Each row is a point on a tangle of strands that fork, close into loops and nearly touch. The rows are in no order.
Points whose rows are less than 55.9 apart are linked; no others are. Some points are linked to none.
j_910: [ -4 -15  10   4  18   2  16  22 -16  21  -5   5  12  19 -30 -18  12  22
  -7   5]
j_22: [-18  -4 -11 -13  14 -10  24  15  -8   8   6  14  11  10 -22 -15   5  19
 -22  -6]
j_648: [  8 -13  25  -1 -25   3 -25 -10  15   5 -28 -10 -32  11  33 -10 -10 -11
   8  -5]
j_552: [-20   6  -2  13   5   7  25  -3  15   5   4   3   8  32  -5   1 -17 -26
   3   2]
j_964: [ 32  42  14   1  22  -2 -10   7   7 -10  14  22  11 -32  21  14 -32   7
  16  36]
j_47: [-22  -7 -11 -36 -21 -12  12  -9 -13 -22   7  -3   8  -1  15  11   1  -6
  21   3]
j_643: [ 34  11  25  34  14  -3 -11   8   4 -37   8   7  -2 -29  10  15 -37 -12
  10  18]
j_971: [ 20   4  23  20  41  -8  -4  24   1 -16   6  22  18   5 -11 -11 -34   7
 -25  17]
j_288: [  6   2  14 -10  31   1  14  17  -9 -34   2  17  21  11 -17   0 -25  12
 -18  10]
j_280: [  4 -20  16  25  -2  15  15  -8 -11  14   5 -14 -19   1  29   8  23   2
  14 -13]
j_520: [ 20   7   1  12  14  -8  14  13  11   8  -1  14  11 -34  38 -22  16  -6
  22  27]
j_275: [  3 -21   8   3   6 -12 -30  15  -9  13 -20   0 -28  -3   4 -12  23 -31
  -6  11]
j_424: [  4   0   3   9   0   5 -10  12   4  22 -12  -6 -13 -19  11 -16  13 -11
  29  22]
j_756: [-20   5 -17 -31  -8 -13 -32   0   3   6 -10  17 -18   0 -29  -4   2   1
 -34 -26]
j_362: [ -8   7 -35 -26 -17  -9 -30  -8   1  -1   2   0  -7 -30 -48  -5   7  -2
 -35 -23]
j_855: [-18 -11   4 -23  -2  -3  17   3  -8 -24  -5   1   3   8  25  -7   0 -11
   6  13]
j_827: [  3  -2  11  36  16  20  -9  12  19   2 -27 -36  -9 -20  11 -23   6   7
   3   3]
j_227: [-16   2 -19  -8 -17 -15  -6 -31   2 -10   2   9 -28 -10  -7  -3  20 -13
 -23 -39]
j_376: [-18   2  12 -11  12  13 -10  24  -1   4  -2 -11  11  11   1  -4 -19   5
  21  25]
j_843: [-23  -9 -12 -10   5  -8  -7   8 -15  19   6  22  -3   7  22  -9  21  -7
 -11   5]
j_106: [-26 -13 -11 -28 -20 -13  16   3 -11 -22  11 -18  20   2 -16   1   0   0
   6 -10]
j_397: [  9 -19 -18   0 -25 -28 -17 -11   0  -5   4 -27  -6 -31 -45 -10  16 -29
 -46 -29]
j_308: [ -4 -10  -7  -8  -5   6  19  -2 -12   8  15  16   0 -10  27  18  17  -6
  22   5]
j_720: [ 18  -2  33  23  26 -16  39   9  -2 -11   2 -13  17  34 -27  -5 -14   1
 -15   8]
j_741: [ 18  13   1 -18 -19   7 -22 -12   5   7 -11  14 -13 -20  32 -19  10   9
  35  28]
j_105: [ -9 -10  -5   0   1  -2  -9   5  -5  11 -10   9 -32   9 -13  -1  18 -26
  -6  -7]
j_511: [ -9 -13 -19  11 -12   7  32  -8   2 -10  -5 -31   8  13 -43   4  -1  18
 -22 -30]
j_599: [ 11 -12  -7  -2 -33 -27 -17 -27   8 -10  12 -37  -9 -33 -21  13   9 -35
 -34 -39]
j_674: [ 24   3  33  35  18  -3  -9   2 -10 -35  27  14   2  -6   2  24 -35   0
   1   4]
j_365: [ 26   6   2   9  -5  20  19  -6  22  -9   4  23   9   2  44   5 -30  -2
  17  18]
j_935: [ 36  15 -10  -8  -7  11  -7  -4  19  -8 -18  10  11 -22  37 -23  -3  15
  37  39]
j_624: [  2  -8  21  24  25  18  13  29   9  -1  -9 -18  -8 -11   8 -17  -3   4
   1  13]
j_237: [ 12  -4   3  11   2  22  -3   6  10  -4  -3   9  15  -9  50  -1 -15   5
  19  22]
j_147: [ -7  -4   5  21  -7  16  13  -5  17   2  -7 -10  -1  24  19   3 -12 -23
  22  11]
j_120: [-10  -7  12 -15 -27   2 -15  -3  17  12 -16   4 -37   7  22   2 -18 -11
  -1 -20]
j_164: [-11   9   9  -7  -1   3  32 -11 -12 -14  11 -10  -8   4 -18  -2  15  -8
  29  -2]
j_314: [  4 -21  26  24  28   2  12  21  -2  15 -15 -21   6  11 -12 -26  13  15
 -10   8]
j_467: [-18  30 -17  -3   5  -9   7   6  18  15  31  16  26   8  -1  23 -42   9
 -16   1]
j_423: [ 22  -8   2  25  14   2  13   3  -1  -6  -8  -8  -5 -36  31 -23  33  -7
  17  18]
j_953: [  5  -1  10  26  28  12 -11  13 -16   9  14  20  39  16 -18   6 -12  18
  -8   9]
j_48: [-22 -19   7 -23  -8 -15  17   2 -18 -25  -3 -24   4  24 -31  -4  15   0
  -4  -9]
j_264: [ -3 -18  -9   4 -12  -8  22  -5  -8  10 -12 -29  -3  31 -51   0  15   6
 -20 -26]
j_485: [  0  -9  -1 -14  -9 -36 -37 -11   4 -11   3   6   6  -1 -33   6  11 -27
 -43 -39]
j_639: [ 20   2 -10   6  11 -19  29  -1  -1   4  14  26  46   6 -51   1 -17  27
 -24 -24]
j_853: [-24  -6   6  -9   6   9  -8  12  -8  -8  -7  -9  18  32  -9 -12  -9  11
   5   5]
j_902: [-16 -15   7  10 -17   0  20 -13  -2  12  14 -17  -9  13  23  12  11  -1
  11 -25]
j_296: [ 20   9   8  29  26 -13  -7   5 -16   1  24  42  33  20 -21  12 -18  17
 -17   2]
j_560: [ -4  10 -42 -14  -3  14   3  11  -3  16  -8   8  18  14 -61  10  -3  12
 -16  -3]
j_458: [-32   2  -2   0  -6  -4  28  -7  17   8  13 -15   4  13 -12 -13 -11   9
 -12 -26]
j_40: [ -7  20 -29 -23 -12   8  -9 -23  -7  24   7  29  -9  -4  27  11  10   5
   6   4]
j_830: [ 14   6   5  12  21  -9  26   9   4  15  27  24   9 -19  23  -2   8 -15
  22  23]
j_809: [-28   5 -48 -20 -10   7   4 -10   2   2  14  -5  14 -19  -4   8  -2   9
 -26 -13]
j_282: [  2  26 -10  -5  -1  18 -11 -17  -2  20   4  26  -3  -8  27  -9  12   7
  35  20]
j_728: [ -9  -3  10  14  12 -15  30   6   7 -13  10 -10  26  38 -16   0 -16 -10
  -6   5]
j_306: [-10   1   9  13  12  23  17  -3 -14 -15  15   8  14  11  -9  10  -2  20
   3 -10]
j_461: [ 28   0  37  38  37  -7  17  21   7 -11  -6  -1  18   8 -28 -21 -21   9
 -13  16]
j_759: [  2  11  22  20  15  -1  37  -6   4  -6  18  -1   4   5 -11   3  10 -19
  36   8]
j_58: [ -2 -15   8  12   2 -13   6   3 -15  24 -15  -4 -14  35 -45 -10  30  -5
 -12 -17]
j_406: [-22   8 -24 -47 -33 -16 -29  -2   8  17   0  -1 -10 -10  -2  20  -7 -10
   3  -8]
j_220: [ -5  -5 -13  -5   1 -13  33   8  -4  12   3  11  37  10 -42 -20  -6  33
 -21 -28]
j_681: [ 14   4   5   3  24  13  -2  14  -5 -13   3   8  18 -13  26   0  -6   7
   8  31]
j_134: [ 10   0  24  28   9  -3  30   1   4   8   9 -27  -5   6  11  -9  12 -19
  32  16]
j_870: [ -6  17 -10 -10  21  22 -23  11 -10  13 -12  13 -13  -2   0 -14  10  10
  -6  22]
j_944: [ 29  -5  28  27  -5 -14 -19 -25   1   3 -16 -13 -37 -11  29 -15  32 -11
   5 -13]
j_322: [ -3 -12  18  15 -17   2  11 -13  14   3 -20 -26 -17  25  34  -4  -3 -15
  12   3]
j_9: [ 22 -10  -1  28  -4 -11  -9  -5  13  -1 -31 -27 -12 -35  32 -27  39  -7
  25   1]
j_735: [ 34  29  -1  -4   5  12 -11   8  25  -3  -9   9  15 -36  31   1 -21   8
  27  45]
j_205: [-32  -8   1  -1 -22 -17  16 -17   1  10  11 -33  -7  14  -3  -2   7   4
  -4 -32]
j_417: [-16   2 -12  -7   4  31  -2  -8 -19 -15   4   5 -10   2  -4  13  12  15
  -4 -15]
j_90: [  3  -6  24  16   2   6  -6 -16  -9   2 -11 -13 -38  -7  18 -12  29   1
   9 -12]
j_556: [ -6  -5  26 -25 -22 -13 -26 -20  -6 -14  -4  -2 -24  -3   1   8   7   0
   3 -32]
j_138: [-18  14 -10 -29  10   6 -27   3 -12   3  -7  21 -20   6 -12 -13   8   6
 -23  -2]
j_325: [-19  -8  -8 -18 -21   7 -22 -18 -18 -15   5   3 -13  -4   1  17  12   9
   4 -29]
j_248: [-31  14 -12  -8  -3  -2  21  -2  23   5  21   1  20   2   8   3 -34  10
  -4 -12]
j_828: [ -3 -25 -31  -5 -27 -17  11  -5  -7  -2  -2 -38   2 -17 -52 -15  16 -11
 -34 -17]
j_87: [-17   4 -42 -23 -32  -8 -19 -13   8  -5   4 -14   1 -29 -16  -4  -3 -12
 -23 -12]
j_705: [ 17  26   9  -7  19  16  -6   0   0  -5  15  21  12 -19  31  27 -20  22
  10  25]
j_990: [-16   2 -23 -23  -7  -8  -9  -8 -10  21   9  26 -15  -7  26   4  19  -3
 -13 -17]
j_561: [ -8  -3  11 -13  15   4  32  12  -5 -36   2  -1   1   5   3  -5  -9   0
  -8  10]
j_664: [ 33 -22   4  31 -21   5  17  -3  19   5 -14 -14  -3  -7  46  -9   8 -14
  35  23]
j_478: [ 24  12  -6  23  20 -19   6  -2 -13  -5  23  41  27   9 -48  18 -25  21
 -24 -18]
j_149: [-12   0 -29   2  -4  20  17   2  -1   7   6  -4  14   7 -50  11  -5  18
 -13 -24]
j_245: [ 34 -17  13  27 -15 -10 -20 -16  15   1 -32   4 -33  -8  45 -27  19 -19
  -5  -4]
j_898: [-11  12 -39 -31   5  10   0  14 -16   6  -4  13  22  17 -38  19   3  13
 -13  20]
j_284: [ 33  10   6  37  19  15   3  10  20 -25  -9  -1   6 -36  21   7 -17 -11
  13  21]
j_540: [ 11  12 -13 -16 -13  16  17   2  17   1  11  17  13   1  31  30 -35   0
  17  14]
j_802: [ -3   1   0   0  -8 -15  -3 -19  -1  -5 -13  11 -45   9  -6   2  18 -29
 -24 -29]
j_491: [  4  17  -7   7  28  20 -11  20  -7  25  13  18  26  17 -15  32 -18  23
 -13  23]
j_230: [ -3  24   9   8  20   3   1   6   6  -6  24  21  14   1  -4  18 -35   1
  -4   6]
j_158: [ -1 -10  19  24   8 -15  12   4  -9  18  -6 -28 -15  17  -1 -14  26 -24
  10  13]
j_249: [ 39 -18  -1  16 -25 -11 -18 -11  22  -2 -31  -3 -17 -27  47 -29  25   4
  12   5]
j_576: [-24  -1  21 -18 -14  -7 -24  -4 -10   0  -5 -17 -16  16 -13  -6   0   3
  14 -19]
j_657: [ -3   5 -36 -34 -22  11  14 -12   7  -5   6  13   8  -4  34  29 -16   6
   5   2]
j_70: [  4 -17  12  28   6 -15   5  -3 -17  12 -13 -26 -20  41 -22 -16  34 -14
   0  -1]
j_710: [-18   8 -31 -16   4  22   4  -9 -10   0  10  11   7  -9   4  23 -10  19
 -18 -15]
j_616: [ -7 -16  28  -2  -7   3  -3   1 -14  -3  -3 -33 -17  16 -13  -4  13   9
  14  -6]
j_945: [  5   2  25  23  21  10  14   6   0 -13  21   5  10   2   8  13 -27   9
   5  -1]
j_484: [ -7  22   6 -24   2  22 -19  15   3  12  -6  -4  -1 -13  18   0 -17  20
  20  27]
j_789: [-15 -12   9   4  21   2   4   4 -13   7   9  17   0   0  21 -21  24  11
  -4   5]
j_145: [ -9 -17  -3 -20 -19 -24  -5  -7 -16 -25 -11 -26 -14  15 -34  10  17 -21
 -13 -17]
j_942: [ -7 -10 -19  -6 -33 -14  -6 -32   0 -21   8 -22 -15 -17 -10   4  16 -21
 -27 -40]
j_219: [  8  -7  16 -16  -1  -5 -50  11  -3  11 -16   7 -28  -5   8   2   3 -21
   0   5]
j_383: [-25  29 -17 -29   2   7 -10  -4  -4   8   4   8  19  17   2   5  -8   8
   9  17]
j_459: [-14   3 -18 -37 -34   6 -19  -9   9  21  -2   5 -17   0  17  22 -17   5
  21  -6]
j_418: [ -6  11 -19 -22  13  13  -5  17 -11  14  11  10  31  18 -25  40 -11  24
 -17  20]
j_617: [ 22  -7   7  45   9  11   2   8  18 -10  -9 -25  21 -21  26   2  -2 -11
  27  14]
j_986: [  1  11   9 -24 -16  -2 -52  -3   3  30  -9  20 -28  -7   8  20  -3 -11
   1  -8]
j_29: [ -1  18   8  -6  29  29  -7  17  -3   1  -2  12   0  -6 -17  -8  -9  31
  -1  20]
j_731: [ -7  13  -1 -37 -15   8 -33   4   0  20 -10   6 -22  -5  17  15  -4   7
  21  15]
j_437: [ 43 -10  -1  36 -14   4  13   2  26  -9  -9 -15  22 -24  39 -10   2   2
  37  19]
j_338: [ -8 -23  -5 -21 -20 -30 -30  -8  -6 -16  -9 -15   2  19 -40   4  11 -18
 -32 -30]

A tip is a point with one link. Name the tips that can be reached along the links from each point below, in the order of the rows.
j_902 => j_830, j_664, j_616, j_29
j_720 => j_120, j_485
j_22 => j_827, j_164
j_705 => j_657, j_789
j_219 => j_853, j_406, j_828

A fork is a point with three links, a tip a point with one. Leave the first point through the second and follow the links. Name the first fork or tip that comes.
j_599; j_942 => j_731
j_90; j_280 => j_945
j_458; j_205 => j_830
j_491; j_418 => j_164
j_681; j_705 => j_789
j_789; j_843 => j_657
j_953; j_296 => j_827

Name the points in between on the shortest way along the links from the first point to the second, in order.
j_9; j_617 => j_249, j_245, j_944, j_90, j_280, j_902, j_205, j_458, j_248, j_467, j_230, j_945, j_674, j_643, j_284
j_731; j_397 => j_986, j_219, j_275, j_105, j_802, j_227, j_942, j_599
j_164; j_418 => j_759, j_134, j_158, j_70, j_58, j_264, j_511, j_149, j_560, j_898
j_617; j_756 => j_284, j_643, j_674, j_945, j_306, j_417, j_710, j_809, j_87, j_362
